A landscape with many peaks, sampled at points; each row gives a point and its height.
A climber steps from a point to the highest of its 2 nearest points, and stops where none of them is higher. Distance is the straight distance between rows; heights are no part of it.
Q212 (h 2.57): [-13 -28  -9  29   0   8  31  32  -6  14   4 -13  34  -7  31  24 -28  17
 -30  17 -21  24  14 -15  -5]
Q884 (h 7.80): [  5 -36 -38 -11  22  10 -20  16   0  11  -5  10 -18 -23   5  21  28  76
  24 -17  21   6 -36 -17  -8]
Q317 (h 1.38): [  7 -14  -9  -2  33 -47 -17 -30  11   1 -13  22 -23  -8 -27  -4  39   9
  32 -13  30 -31 -63 -15  15]
Q642 (h 6.99): [ 20 -15 -39 -23  16  28 -13  16  10  15   0  15 -16 -18   2  42  25  53
  33 -25  21  26 -33  -6 -12]
Q645 (h 4.99): [ -1 -19 -25  10  -7  28  15  28   3 -19  -1  20   6   1  -2  30  -8  27
  20  12  -8  15   1 -25 -12]
Q242 (h 5.69): [ 18  -5 -25 -12  13  -1 -11  14   1  26 -14  16 -29 -24 -14  25  32  44
  -2 -29   1  -2 -13 -11 -37]
Q432 (h 7.66): [-22 -14 -19  39  -2 -17   4 -27  -6  38 -30 -36  30 -25   5  -4  14  18
 -27  -2 -11   5  -8  27  31]
Q858 (h 0.21): [  7  -1  20  -5  18  -7   2  -2 -23  24   8 -41 -11 -14  27 -17  -5 -10
 -54 -13  -4  15  15   7  -6]
Q513 (h 4.65): [  6 -40 -38  15   4  20  17  24 -10 -25  -4  15   7   1  -6   5   0  21
  24  20  -1   4 -20 -41  -6]
Q441 (h 4.18): [ 24 -26   2 -22  33  16  -5   3 -14   8   4 -10 -34   3   3 -19  16 -13
  -8  -9  27   7 -22 -16 -27]
Q805 (h 7.18): [ 22  10  16 -23 -24  32  11  28  11 -16  13  18 -12   7  -9  15 -11 -18
  21   4   2  13   8 -15 -44]
Q358 (h 1.66): [ 28   6  10 -11 -28   9  15  -8  15 -10  17 -14   8  14  -9   6 -10 -46
  10   4   3  10  13   3  -5]
Q995 (h 1.41): [-20  10  11 -12 -28  11  12 -21 -25 -13  13 -45  22  18  11   0 -11 -25
 -21   0 -23  -4  16  20  30]
Q201 (h 0.44): [-38   6   9   6  -2  25  -7  10  -3 -45   4  45  17  22   3  20 -30  18
  40  16   0  -8   4   8  34]
Q122 (h 5.13): [ 21   8  20 -22  -3  33  23  27 -30 -38  24 -14  -8  27   5  -2  -5 -18
  -7   2 -16   3   1 -13 -40]
Q233 (h 2.70): [ 26 -35  -8 -13  21  50   9  12  -7  18  12 -27 -10  -6  30  -4 -17 -10
   4   4  26  42 -17 -21 -10]
Q69 (h 1.55): [  4  13  21 -15 -35   5  11 -15   5 -11  23 -25  23  19  -1  14 -15 -46
   0  -1  -6   4  19  19  16]
Q777 (h 1.81): [-24 -30 -11 -12  20  22 -13  -2 -39 -45   0   7   6  13   8 -27   6   9
  17  13  19  -6 -34  -7  29]
Q671 (h 2.52): [ -1  35   2 -20 -41  31 -10 -10  12 -39  12  -9  -5  42 -17   8 -21   5
  26   1  -7  -3  20  27  18]
Q266 (h 2.61): [ -3  10  47  12  -1 -16  11  29   0  -6  14  32   5  -1  11 -21 -27 -28
   0  25  -8 -18  32 -11 -23]
Q598 (h 1.80): [ 38   0 -20  -8 -18  16   6 -14  19   1   2  -9   0   9 -18  11   1 -26
  22  -1  10  16  -3  -2  -1]
Q238 (h 4.12): [ 12  -9 -24  -2   1   9   5  16 -12 -47  -6  27  -7  25 -32 -27  14   6
  37  24   0 -24 -27 -30 -30]
Q958 (h 1.98): [-15 -26 -16  -2   7  39   7   6 -31 -40   7   4  15  16  11  14  -6  13
  14   5   5   9 -16  -4  25]
Q402 (h 7.30): [ 26 -42 -35   8  27  11  -2 -14  26  54  -6  -8   6 -25  14  18  11  10
  35   5  46  19 -32  -6  14]
Q76 (h 1.64): [ -5 -11  25  30   2 -50  29   5  -3  27   1   1  38 -18  11  14   4 -42
 -49   7 -19  -2  19   0 -10]
Q798 (h 1.89): [  7   3  25  21   9 -47  18   9  -5  16   3   9   7 -18  -2   8  12 -23
 -42  -6 -18 -10  23  -3 -26]
Q821 (h 1.97): [-27 -10   6 -21  42 -18 -27 -33 -27  -5  -4  15   7 -20  16  22  40  -2
   8 -35  27   7 -50  22  49]
Q191 (h 1.32): [-10  20  12 -27 -17  22   3 -29 -29 -26  13 -57  -1  27   6 -35  -1 -28
 -23  -4 -12  -1   4  16  22]
Q28 (h 1.28): [ 11   6 -18   6   6  -8   2  17   3  -8  -6  43   4  -4  -9  53   8  24
  16 -16  -8   5 -10  -1  -6]
Q131 (h 7.25): [-13 -14 -21  -3 -28  40  15 -25  -8   4   7 -56  37  17  20  13 -18  -9
  -2   8 -10  26   3  19  44]
Q851 (h 6.63): [-25  23  55 -19 -18   7   9  -1 -20 -20  28 -19  20  21  21 -32 -33 -51
  -2  21 -16 -16  23  10  17]
Q196 (h 3.21): [ 42  -3   7 -27  -9  12   6  11  17  38  10 -33 -28 -13   7 -27 -11 -27
 -13  -1  15  21   4 -25 -40]
Q761 (h 2.74): [-22 -30 -11  20  16 -20  20 -20 -17  -8 -12  32  44 -13  -3  16  21 -42
  22  15   4  -6 -31 -20  36]
Q778 (h 2.75): [ -1   0 -22 -12 -19  21   9  29  38  35 -10  21 -13 -32 -11  14  -3  35
   6   3  -7  21  14 -25 -37]
Q27 (h 2.91): [-11  11  43  10   4   9   5  35  -3 -18  11  28  -4   9  15 -44 -40 -10
  13  38  -6 -17  19 -20 -20]
Q25 (h 1.27): [ -7   4  41  19 -20 -41  29  17   5  10  20  -9  31 -10  17 -24 -33 -55
 -22  29 -22 -20  30 -18  -6]
Q65 (h 8.35): [ 21  11 -13 -38 -11  40 -11  14  -6 -16   0 -16 -41  22 -14 -32   2  12
   4  -1   5   6  -9 -10 -41]
Q276 (h 3.57): [ 14  -2  11 -10  13  12  19  -3 -16 -31  10  -6  -3  27 -12 -56  -1 -51
  13  30   8 -10 -23 -22 -21]
Q103 (h 3.96): [-34  20  16   8 -40  -4   5  30  40  -1  14  -4  13   6  14  25 -41  24
  -7   9 -25   4  50  12  -4]
Q5 (h 5.47): [ 16  22  16 -29 -14  27  13   1 -29 -48  28 -24  -5  44 -11   1   8 -19
  -4 -11 -16  -8   8  16 -18]
Q639 (h 8.76): [-12 -26 -34   7  23  16 -24  11  13  17  -8   1  -7 -22  20  20   8  73
  15 -10  21  20 -15   4  15]
Q177 (h 0.35): [ 10   5  19 -12  23  -3   0  -6 -31  -3  10 -32 -26   3   7 -28  12 -12
 -44 -15  -4  -1   3   1 -14]
Q861 (h 4.89): [ 10 -25  20   2  30   7   8  32 -12   6   4  21 -16 -10  18 -21 -20 -20
  -3  20  18   4  -5 -39 -27]
Q846 (h 1.85): [ 17  16 -36   9 -32   9   8 -16  30  25  -2 -37  36  10   0  54   7  28
  -3 -15 -17  27   0  42  15]
Q251 (h 3.41): [ -6   2   8  20  -9 -19  16   0  -6 -14  -2  20  23   5  -9  10  -5 -16
   0  13 -16 -16  17  -3   4]
Q977 (h 0.34): [-42  12   5  -5  -5  27 -23 -13  -2 -30  -2  23  12  16  13  13 -28  12
  26   2  10   5   6  26  55]
Q497 (h 2.87): [ 28 -21   1 -13  10  27   3  -6  -1  20  12 -29  -6  -1  17  -9 -11 -28
  -5  -1  24  34  -5  -4   1]
Q130 (h 1.36): [ 30  14 -11  10   3 -42   6   1  12  25 -14  22 -11 -21 -30  31  32   3
 -12 -24 -14  -8   0  -8 -38]
Q119 (h 7.17): [-24 -10 -30  13   7  -2 -20 -55   4  40 -32 -27  23 -30   8   1  26   8
  26  -8  22   9 -44  31  66]
Q449 (h 0.02): [ -7 -31  19   2  52 -27  -8 -23  -6  33  -5   9 -11 -26   8 -11  23 -29
 -14 -11  36  -6 -20  -6  10]
Q597 (h 2.29): [  8 -31  -9  -3  36  14  -4 -14 -24  33  -4 -55 -21 -14  25 -42  -2   8
 -26  -3  17   9 -22 -15  11]
Q939 (h 5.85): [ 16 -42 -10  19  14 -10   8   4  20  17 -11  32   3 -14  -7 -15 -12 -29
  30  36  30  -1 -16 -42   0]
Q888 (h 0.66): [-29   8  -7   6   2  21  -4  21   0 -42   3  41   7  18   4  44 -17  43
  26  -3  -8   2   5   7  19]
Q257 (h 5.19): [  0  27  -2 -20   4   1 -47  -1  32  22 -17  27 -52  -9 -10  -3  -1  42
  16 -24  22  -6   0  11  -7]
Q400 (h 2.14): [  2  -4 -10  33   0 -32  11  29  30  33 -18  45  27 -19  -1  54   1  19
  -8   2 -12  10   6  -6 -19]
Q373 (h 2.19): [ 39  -4 -39   3  -7  11  11   0  33  47  -8  -4  11 -18  -5  43  17  14
  19  -9   8  31  -9   2 -17]
Q324 (h 2.47): [ 17 -41 -16  -8  41  30   1  10 -22  35   4 -36 -17 -19  36 -11   1  22
 -14  -4  23  25 -20 -16  -6]
Q895 (h 0.04): [-15   1  33   5  18 -10   5  12 -35   4  10 -11   3  -9  31 -15 -17  -9
 -48  -2 -13  -2  21   3  -1]
Q516 (h 4.91): [-20  16  14  14  10 -14 -10  12 -20 -35  -4  42   1  10 -10 -14   4  19
  11   7 -14 -36   8   4   3]
Q409 (h 8.20): [  2  -6 -16  20 -48 -19  31   6   7   8  11 -55  39   7  -1  16 -13  -1
 -31  11 -42  -3  19   2  -2]
Q260 (h 4.69): [  8   6  -1  -7   4  -4 -28  -1  16   9 -15  16 -40  -3 -14 -27   1  14
  11   0  21 -15   2  -4 -11]
Q303 (h 4.90): [-22  44  48  -4 -26  -5 -18   8  17 -15  15  15  -4  15   6 -12 -34   3
   2   3  -9 -19  50  32   7]
Q936 (h 2.46): [  5  -6  11  -1  26 -11  10 -19  -3 -10   3  35  17   1  -7  20  16 -51
  18  -3  19   3 -21  -2  17]
Q897 (h 7.98): [-20 -14  -5  39  -7 -25   7 -17  -4  33 -23 -31  21 -24   9 -22  -5   3
 -35  12 -18  -2   6   6  22]
Q957 (h 4.37): [ 12 -33 -39  -4   8  19   0  16 -22 -38  -4   5 -11  12 -18 -12  21  28
  23   9   7  -7 -35 -31 -16]
Q605 (h 2.16): [-11 -15   0  -1  26   6 -20 -22 -26  16 -12 -45 -29 -13  17 -55  -2  17
 -31  -5  12  -6 -13   2  18]
Q89 (h 5.39): [ -1 -36   4  20  25  -5   3  19   4  17  -6  32   2 -21  14  -7 -18 -11
   7  21  22   5  -3 -29  -3]
Q812 (h 0.47): [  8   9  15   3  19 -22   0  -5 -19  -4   1  -9 -24  -2 -12 -26  23  -9
 -32 -10  -5 -20   8  -1 -22]
Q950 (h 5.54): [  4 -12 -21  -4  -1  27   9  32  27   2  -4  45  -3 -16  -6  44  -7  22
  36   2   8  27  -8 -26 -20]
Q4 (h 7.47): [  1 -16 -33  10 -27  30  25  -9  -7   6   7 -58  36  14  13  27  -7  17
 -16   1 -24  24   7  18  21]
Q999 (h 7.78): [  0 -13 -13   5 -29  13  35   9 -20  -4  22 -64  34  18  13  24 -19   5
 -31   6 -39  12  12  -3   4]
Q877 (h 3.94): [ 28 -28 -11 -16  16  19  -2  -2   5   6  -4  -8 -27  10  -9 -38  -1 -25
  16  16  33   2 -28 -29 -20]
Q915 (h 3.15): [-10  -1  13  27  -2 -25  25  -1  -6 -20  -2  46  36   6 -19   4   0 -36
  26  30 -15 -31   5 -16  11]
Q470 (h 0.79): [-15  20   3   2 -34   5  -9   2  37  20  10 -31  16   6  21  30 -25  23
 -21 -15 -10  27  35  44  14]
Q156 (h 6.26): [ 26  31 -17  -1 -29 -19  -6 -16   9  -5 -11 -24 -25   4 -38  -5  27  17
 -12 -24 -22 -16  14  12 -21]
Q518 (h 3.55): [-26  11   2  18 -36 -12  10  32  67  25  -2   8  25  -5  16  37 -32  24
  -8  10 -17  24  40  11 -10]
Q447 (h 3.06): [-15  -5 -27   8 -16  11   7  30  36  26 -15   2 -10 -25   7  -1 -15  52
  -5  14 -14  19  25 -23 -22]
Q603 (h 6.24): [ 11 -25   7  13   2   6  21   5   6 -11   0  24  14   3  -3 -24 -23 -50
  31  41  18  -2  -9 -36   3]
Q880 (h 6.69): [ 18  31 -17 -11 -20   0 -15  -1   6   1  -9  -8 -26  -1 -20  15  18  35
 -14 -34 -17  -1  16  18 -22]
Q332 (h 3.82): [  9  15  25 -21  -7   4 -12  29  19  26   3  12 -37 -18   7 -24 -19   0
 -12   0   9   6  26 -14 -44]
Q483 (h 1.99): [ 40  -8 -28  -5   7   7   0 -10  26  26  -3  10  -1  -8  -9  35  11  -7
  28 -11  21  24 -19   0  -1]
Q383 (h 6.59): [  5  20  17 -10 -15  23  -2  21  13 -28   7  37  -8  18  -9   7 -17  -6
  33   9   5   0  12  -3 -21]
Q703 (h 6.23): [-28  25  57 -21  -5   7  -5 -13 -14 -13  21   6  14  13  20 -10 -16 -56
  -1   4   6  -6  24  29  23]
Q224 (h 7.48): [-19 -37 -26   5  14  12 -14 -42  -6  33 -20 -27  18 -24  19 -23  10  -6
  17  10  30  12 -32   8  56]
Q316 (h 1.24): [ 15   6  -9  -1  21 -36 -21 -34  24   2 -17  18 -33   3 -40 -22  31 -10
  32  -6  25 -36 -43 -11   2]
Q469 (h 3.43): [-11   5  -3   7 -20   0  -8  22  45  31 -12   3 -23 -21   8 -34 -33  25
  -1  25   0   8  32 -25 -17]
Q733 (h 0.64): [-15  21  -3  -3 -18  22 -16 -10  31   9   3 -11   9  11  17  37 -24  27
   1 -17   2  32  25  44  31]
Q214 (h 4.47): [ 25  -9  17 -21  24  16   9  21 -19   1   8 -10 -27   4  11 -27  -5 -24
 -15   4  13   9  -9 -27 -38]
Q193 (h 1.61): [ -4 -26  -4   2  40 -46 -23 -21   4  13 -12  30  -8 -24  -4  13  28  17
  24 -15  34 -15 -56  -5  31]
Q336 (h 2.67): [ -6  24   0 -10 -26  24  -7  -9   0 -45   3   6   1  40 -20 -21 -14  -2
  31  15  -5 -17   6  13  14]
Q84 (h 7.27): [ -7  -9 -22   5  10   0 -22  13 -10  -2 -17   3 -30 -11  -6 -14  13  59
  -7 -10   0 -12  -2  -8 -12]
Q558 (h 7.77): [ 33  16   7 -34 -25  27   8  23   9  -7  10  -7 -26   6 -15 -18  -2 -18
   5   2  -1   8   4 -18 -52]
Q841 (h 2.34): [  0  26  -9 -20 -36  35  -5   3   1 -32  14 -21 -10  34 -10  22  -9  29
   4 -14 -19   4  23  21   1]
Q450 (h 2.99): [ -2 -11 -31  25  -9  13   8  11  44  42 -11 -10  24 -15  19  26 -12  34
   3  12   1  36  11   8   2]
Q800 (h 7.29): [ -5  -1 -21  23 -24  -6  14  15  -7  -7  -4 -19   3  -1  -4  -5  -9  33
 -22  10 -37  -7  23 -13 -12]
Q831 (h 7.49): [-38   7  34   2 -31  -2  22  14 -17  -7  27 -43  39  13  27 -10 -57 -26
 -13  32 -33 -15  26 -10  26]
Q372 (h 0.08): [-19 -36  23   2  61 -38 -13 -11 -20  13  -2  28 -11 -26   8  -4  34  -9
  -8 -12  36 -16 -35 -13  10]
Q530 (h 2.15): [ -3 -15  -5  -3  -5  37  12   6 -12 -22  12  -6  13  18  10  23 -18  -3
   6   3  -1  19   4   2  14]
Q12 (h 5.38): [-17  27  45   4 -16 -24 -12  -5   8   5   9   3   2  -3  11 -22 -24 -22
 -19   5  -4 -12  40  25  11]
Q220 (h 1.02): [ 22  16  -1   1  29 -42  -8  -1  -4  12  -7  35 -22 -15 -19  41  39  12
  -6 -40  -3 -10 -20   5 -22]
Q741 (h 2.41): [ 24 -15 -39  -1  -6  14  18  22  20  45  -8   4   4 -29  -7  35  19  32
   4  -4  -5  26  -4 -19 -38]
Q919 (h 2.20): [-29  -9  13 -16  47 -17 -10 -32 -30 -11   3  17   6 -15   7  13  51 -31
  -2 -27  23   0 -41   6  32]
Q823 (h 5.72): [  6  15 -22 -16  -3   5 -29   4  43  34 -19  32 -35 -20 -13  14   0  44
  28 -14  15   7  -5  -6  -9]
Q35 (h 5.70): [  8  29   0 -19 -19  13   2 -18 -25 -46  12 -30 -10  38 -22 -11  19   0
 -10 -13 -23 -18  10  25  -3]
Q976 (h 1.72): [-26 -14   1 -10  34  -4 -41 -28 -18   9 -10   3  -4 -20  21   8  18  25
   5 -28  32   8 -33  30  51]
Q134 (h 2.84): [ -6 -24  -7  29   8 -10  13  16   0  27  -8   7  25 -16  18  28  -7  15
 -26   3  -6  17  10  -1  -6]
Q587 (h 1.90): [ -7 -17  -5  -1  31 -24 -17 -12  -5 -12  -7  44   7 -13  -2  17  16   2
  29  -5  27  -5 -43  -3  33]
Q302 (h 6.92): [-34   1 -21   2  -6   7 -17 -51  -6  16 -26 -17  29 -12  10   7  13 -10
  15  -9   6  13 -23  30  66]
Q525 (h 7.31): [ 13  39 -11 -29 -34  20 -12  14  10 -17  -2   6 -32  11 -28   4   8  35
   8 -17 -18  -4  17   6 -34]
Q931 (h 0.31): [ 16  -8  -2   7  26 -22  -2 -15  -7  17  -7  -5 -19 -14 -11   1  33  -2
 -20 -23   6  -5  -7   1 -13]
Q918 (h 8.40): [-36  -5  12  24 -17 -17   7 -11  -9  18  -9 -22  32  -9  21 -11 -20 -11
 -34  16 -19  -1  19  10  30]
Q523 (h 1.45): [ 10  -3  -4   2   3   1  31  -5 -35 -20   6 -44   9  12   1 -43  -4 -26
 -25  17 -24  -9 -10 -34  -1]
Q590 (h 2.80): [ -9  16   2   7 -18   0  -1 -15   3 -33  -6  21  12  23 -23 -26  -9 -19
  32  25  -5 -28   5   2  22]
Q19 (h 2.28): [  6 -17  -6 -11  29  -4  10 -20 -12 -29   8  36  22   6 -10  29  30 -46
  37  -4  24   4 -49 -10  25]
Q496 (h 0.48): [-23  13  -3  -9 -13  39 -25 -15  22 -14   2   2  -1  18  18  13 -34  15
  24  -2  17  25  15  31  49]
Q971 (h 0.77): [ -9  40  27 -12  11 -16 -29 -31  -9 -14  -2   0 -30  10 -17 -28  19  -9
 -15 -25   6 -20   8  36   7]
Q118 (h 0.92): [  5  21  12 -11   0  -1 -15 -28  -3  -3   2 -11 -11   5  -6  -4   7 -17
 -14 -19   7   2  10  29  16]
Q659 (h 7.02): [-11   7  41  -5 -35   4  27   9  -4 -16  34 -29  32  17  14 -13 -46 -57
   8  33 -16 -11  18 -11  12]
Q788 (h 2.17): [  4  15 -29 -15 -19  39  -8  -6  -4 -28   5 -15  -3  27  -5  39   0  39
  12 -25 -11  16   4  26  19]
Q867 (h 5.80): [ -7  36  54 -11 -12 -19 -13 -11  13  -1  16  19   7   6   5  -5 -17 -48
   0  -3   8  -9  33  33  13]
Q860 (h 7.03): [-36  -8 -13  -5 -24  29  -3 -42  -8  11 -11 -31  41   4  21   4  -8 -31
   9   8   0  20  -2  21  62]
Q570 (h 5.40): [-10  17   3   1   8  -2 -26  21   1 -36  -9  54 -18  16 -17 -29   0  31
  36  15   4 -32  -8  -3 -15]
Q894 (h 0.89): [ 29   8  -1  -1  -4  -5   5 -14  23 -16  -3  29  -6  18 -35 -22   5 -48
  42  21  19 -13 -13 -17  -9]
Q991 (h 3.22): [ -3   4 -22  15 -39  11  17  16  62  30   0 -16  35   1  11  48 -19  24
   5   9 -12  35  20  15   1]
Q836 (h 1.08): [ -2  20   9 -24  -8  29 -24 -15  -6 -11  10 -22 -17  17  11   4 -10  12
 -16 -27   6  18  19  40  20]
Q911 (h 0.65): [ -2  15   2  20 -29 -27  -8  -8   6  25  -9 -54  -8 -16   3 -23  -4  26
 -49 -14 -26  -1  29  26  -2]
Q184 (h 7.79): [ -3  10 -15  22 -50 -25  19   2   0  -8   3 -46  18   7 -17  -4  -5  17
 -29   6 -50 -20  29   3  -4]
Q695 (h 1.67): [-16 -31 -19  10  14   7   1  -3 -32 -28  -8  -7   3   4   2 -45   2   6
   4  25   1 -17 -26 -24  20]
Q205 (h 1.11): [  7  17  21   3 -15 -21 -14 -14  25  39   5 -25   8 -14  16  13  -9 -13
 -36 -22   5  21  26  42   6]
Q155 (h 2.24): [  6  -3  24  18   4 -28  21  35 -11   4   5  24   3 -14   5  -5  -7 -12
 -21  14 -18 -13  26 -27 -38]
Q992 (h 2.50): [ -7 -17 -11  36  11 -21   1  14  32  39 -20  35  27 -23  11  34 -11  19
  -3  10   6  17   2   0   4]
Q531 (h 2.21): [ 12 -13  -7  15  26 -29   6  -2  -1  -6  -7  47  13 -10 -12  28  18 -19
  20  -1   9  -9 -25 -17   8]
Q600 (h 0.80): [-25  14   8  16 -35 -18  -2  -2   5  17   1 -51  19  -2  18   4 -18  20
 -52 -11 -34   1  32  36  15]
Q153 (h 0.16): [ 15 -24   4   2  48 -26  -5 -28   2  38  -5  -5 -15 -22  -2   8  39 -16
 -12 -28  31  -2 -27   2  -1]
Q357 (h 2.00): [ 16  18 -40  -2 -16  22  -3 -13  10   3  -1 -19  11  13  -3  58  11  42
   8 -31 -14  26  -5  35  17]
Q128 (h 4.35): [  7   8  18 -20   7  -6 -11  27   2  35  -5  15 -40 -28   2  -2   7  20
 -31 -20   0   1  23 -10 -50]
Q849 (h 5.93): [ 14  37  -4  -3 -25 -14   2 -19 -12 -39   2 -25 -16  27 -40 -21  27   4
 -12 -12 -32 -31  14  16 -17]
Q770 (h 6.28): [  8   9 -30 -20   0  22 -16  16  30  11  -9  34 -22 -13  -8  34   5  46
  35 -16  12  19 -15  -7  -9]
Q883 (h 3.89): [ 23  27  11   5 -15 -22  13   8   2 -28   3  20  -7  17 -37 -28  20 -17
  15  16 -24 -38  12 -16 -42]
Q239 (h 4.49): [-10  22  12   8  17 -20 -11  12 -33 -45  -6  30 -17  14 -23 -26  31  32
  -2  -5 -24 -46   2   4 -24]
Q50 (h 2.90): [ -8 -27 -20  16  -1  -3  25 -21 -14  -1  -8   1  46  -1  -2  23  10 -34
   5  11  -7   6 -16  -8  31]
Q755 (h 1.12): [ 10   9   8  -4  26 -31 -20 -14  15 -12 -11  40 -27  13 -37 -36  26 -18
  34   8  27 -41 -33 -13 -18]
Q795 (h 4.39): [-22  39  34  -5 -40  -6  -9  21  27 -10  24   1   3  13   9  27 -35  12
  -3  -6 -20  -6  53  30  -3]
Q648 (h 6.09): [ 17  21 -21   8   4 -25 -16 -15  -1  18 -22 -10 -29 -15 -26  18  36  44
 -14 -42 -13  -9  -9  21 -13]
Q367 (h 7.93): [-45  -4  20  16 -22  -6  17   4 -16   0   8 -18  40   6  26  -1 -40 -18
 -18  27 -25  -7  25   0  32]
Q422 (h 1.49): [-23 -12   9  -1  29   2 -26 -29 -15  34 -12 -14   1 -25  27   0   8   3
 -22 -22  24  16  -7  35  39]
Q144 (h 3.78): [-17  19  13   8 -27  -6  -6  26  29   9   1 -17 -16  -9  19 -48 -52  17
 -14  26 -14  -1  39 -20  -8]
Q347 (h 1.43): [  3  -1  21  18 -20 -36  34   3  -5   4  15 -19  32  -5   3  -6 -10 -45
 -30  16 -26 -15  22 -11  -5]
Q152 (h 0.62): [  0  21  30 -12  34 -19 -19 -11 -16 -12   1  11 -36   9 -16 -29  32 -10
 -17 -19   9 -25  -2  14 -20]
Q426 (h 1.70): [  6   6  -2  21  -1 -20  18  31  14   1  -4  60  23  -8  -6  67  -5   6
  11  -3 -17   5   5 -10 -22]
Q940 (h 7.91): [-22 -21 -32  23   9   7 -14  12  -2  -1 -14  -2  -7 -12   9  -3  -2  65
  -4   1  -4   4   2  -3  10]
Q799 (h 1.62): [  7  12 -11  -2 -26  -5  12 -40   4   5   2 -33  31  10 -10  29  14 -27
  -8 -15 -12  11   2  32  29]
Q528 (h 4.17): [ 11  18  -2  -3   5 -10  -2  11 -19 -35  -5  15 -25  16 -32 -32  28  14
   1   2 -17 -35  -1 -11 -41]
Q86 (h 7.76): [  6 -41 -27   6  23  19  -8 -34   9  45  -8 -23  21 -22  23  -3   4 -10
  26  10  46  25 -31   7  44]
Q298 (h 2.55): [-24 -38   0   3  38  -8  21 -16 -37 -11   2  20  35 -13  10  14  36 -50
   1   4  11   4 -34 -21  25]
Q158 (h 3.16): [-13  10  36  -3   7  27   5  27 -21 -39  14  17   1  29  11 -51 -36 -12
  21  34  -5 -16   1 -11 -15]
Q719 (h 3.02): [ 33  -9   8 -20   6  13   6  -6   2  27  10 -48 -18  -3  18 -36 -17 -36
 -18   4  18  23  -3 -18  -9]
Q834 (h 1.73): [ 16  10 -24   8 -34  -6  18 -17  16   8   1 -28  34  14 -12  48   5  -2
  -7 -13 -22  12   5  28  14]
Q365 (h 2.36): [-13 -13   1  11 -10  22  19  22  -6  -6  11 -15  14   6  25  12 -36  11
 -15  13 -16  18  20 -11   3]
Q21 (h 1.31): [  6  -3   7   6  17 -15  -8 -28   3  43  -5 -23   5 -20  12  11  13 -16
 -31 -22  15  19   2  33  13]
Q533 (h 6.60): [  7 -10  18   9 -21   7  31   4   3 -14  12  -4  25  12   3 -24 -35 -57
  17  42  -3  -4   5 -28   8]
Q564 (h 2.98): [-23  10  20  20  -3 -19  12 -12  -6 -29  -7  48  32  11 -19 -28   2 -40
  41  39 -11 -44   0  -9  23]
Q140 (h 0.94): [-14  18  19   3 -32 -15 -10   6  21  24  15 -39  11  -3  25   8 -25   8
 -42 -16 -14  14  41  38   6]
Q816 (h 0.68): [ 10  -4   7  -3  53 -50 -15  -7 -10   7  -3  29 -33 -19 -17  26  55  21
  -6 -45  15 -24 -43  -3 -16]
Q420 (h 2.37): [-34 -20  24 -15  51 -10   6 -20 -40 -23   9  25  15  -6   8  -5  51 -52
   0  -6  20  -4 -39 -13  18]
Q394 (h 6.21): [ 23  -5 -35  -2  14   4 -14  -5   2  28 -12 -10 -21 -17  -8  23  33  48
   2 -32   4   6 -15   8 -13]
Q629 (h 0.38): [ -5 -18  21  -4  57 -48 -25   6 -17   2  -1  45 -26 -21   1  15  37  22
  -5 -29  27 -25 -32  -7 -11]
Q410 (h 1.00): [ 10  -9 -10   7  11 -14  -1 -14   4 -23 -10  32  -1  11 -30 -24  14 -25
  33  19  18 -26 -27 -21   5]
Q856 (h 1.21): [ -6  16   8 -28   1  34 -18 -22 -32 -23   9 -41 -18  22  12 -22  -2   1
 -25 -18   0   8   7  33  21]
Q768 (h 7.87): [ 16  36  -4 -37 -20  30 -24   7   4 -27  -2   4 -40  31 -27 -24   7  16
  15 -11   4  -8   1  10 -36]
Q916 (h 3.67): [ 14  18  17   5 -13 -20  15   3  -1 -21   9  10   4  12 -22 -10   7 -29
   2  10 -18 -24  19  -4 -17]
Q476 (h 4.06): [-12  14  12   9 -14  -3 -12  10   3  -1  -3 -11 -18  -1  11 -43 -32  15
 -18  17 -10  -8  30  -5   1]
Q762 (h 5.05): [ 12  17  -1 -15   5  -9 -11  22  -2   9  -9  33 -36 -16 -21  12  26  31
  -8 -24  -6 -11   5 -10 -49]
Q996 (h 6.68): [ -2   0  -7   9   2  -1   2  25 -16  -5  -5   6 -15  -6   1  -2   3  36
 -22  -3 -21  -6  18 -11 -27]
Q286 (h 3.10): [  2 -30 -15  21  10  -2  18  -2 -13   7  -4  -4  21  -9   9   7   0  -7
 -11  11  -2   8  -3 -12  10]
Q436 (h 4.40): [ -5  -2  -3  -3   4  12 -20   7   0  -8  -8   6 -27   7   2 -39 -16  16
   6  14  12  -6   5  -8  -3]
Q696 (h 3.49): [ 22  12  25 -15 -10 -10 -11   6  20  27   6 -11 -31 -10   4 -30 -14 -24
 -16  -2  13   6  25  -4 -26]
Q376 (h 0.95): [-12  12  -9   4  10   0  -3  17 -13 -30   2  48  12  10   2  65  -1  35
  16 -22 -11   2  -9  13  13]
Q653 (h 5.95): [ -3  26  -4 -10 -10  13 -16  23  20 -21  -9  53 -24   5 -20   3  -6  29
  38   3   2  -9   3  -9 -18]
Q431 (h 1.56): [  7  -8 -17   6   3   3  10  -6 -25 -29  -8 -22  -7  17 -15 -57   2  -6
  -2  24 -11 -22 -18 -28  -2]
Q534 (h 1.63): [ 21  17  11  13  -3 -48   9   4   9  23  -3   6  -1 -18 -16  24  24 -10
 -34 -23 -18  -6  21   6 -37]
Q504 (h 3.40): [  4   0  32 -15  15  28   8   6 -17 -30  14   1  -3  26  11 -48 -27 -49
  15  29  18   1 -17 -13 -10]
Q650 (h 3.75): [ 35 -17 -17 -14  12  14  19   3 -10 -17   4 -11 -18  20 -22 -33  15 -34
  10  16  10  -7 -28 -38 -39]

For each start below, name the point where the climber stops.
Q21 => Q286
Q799 => Q65
Q410 => Q936
Q528 => Q65
Q358 => Q639
Q449 => Q639
Q25 => Q918
Q5 => Q65
Q450 => Q918
Q155 => Q918
Q858 => Q639
Q523 => Q918
Q895 => Q639
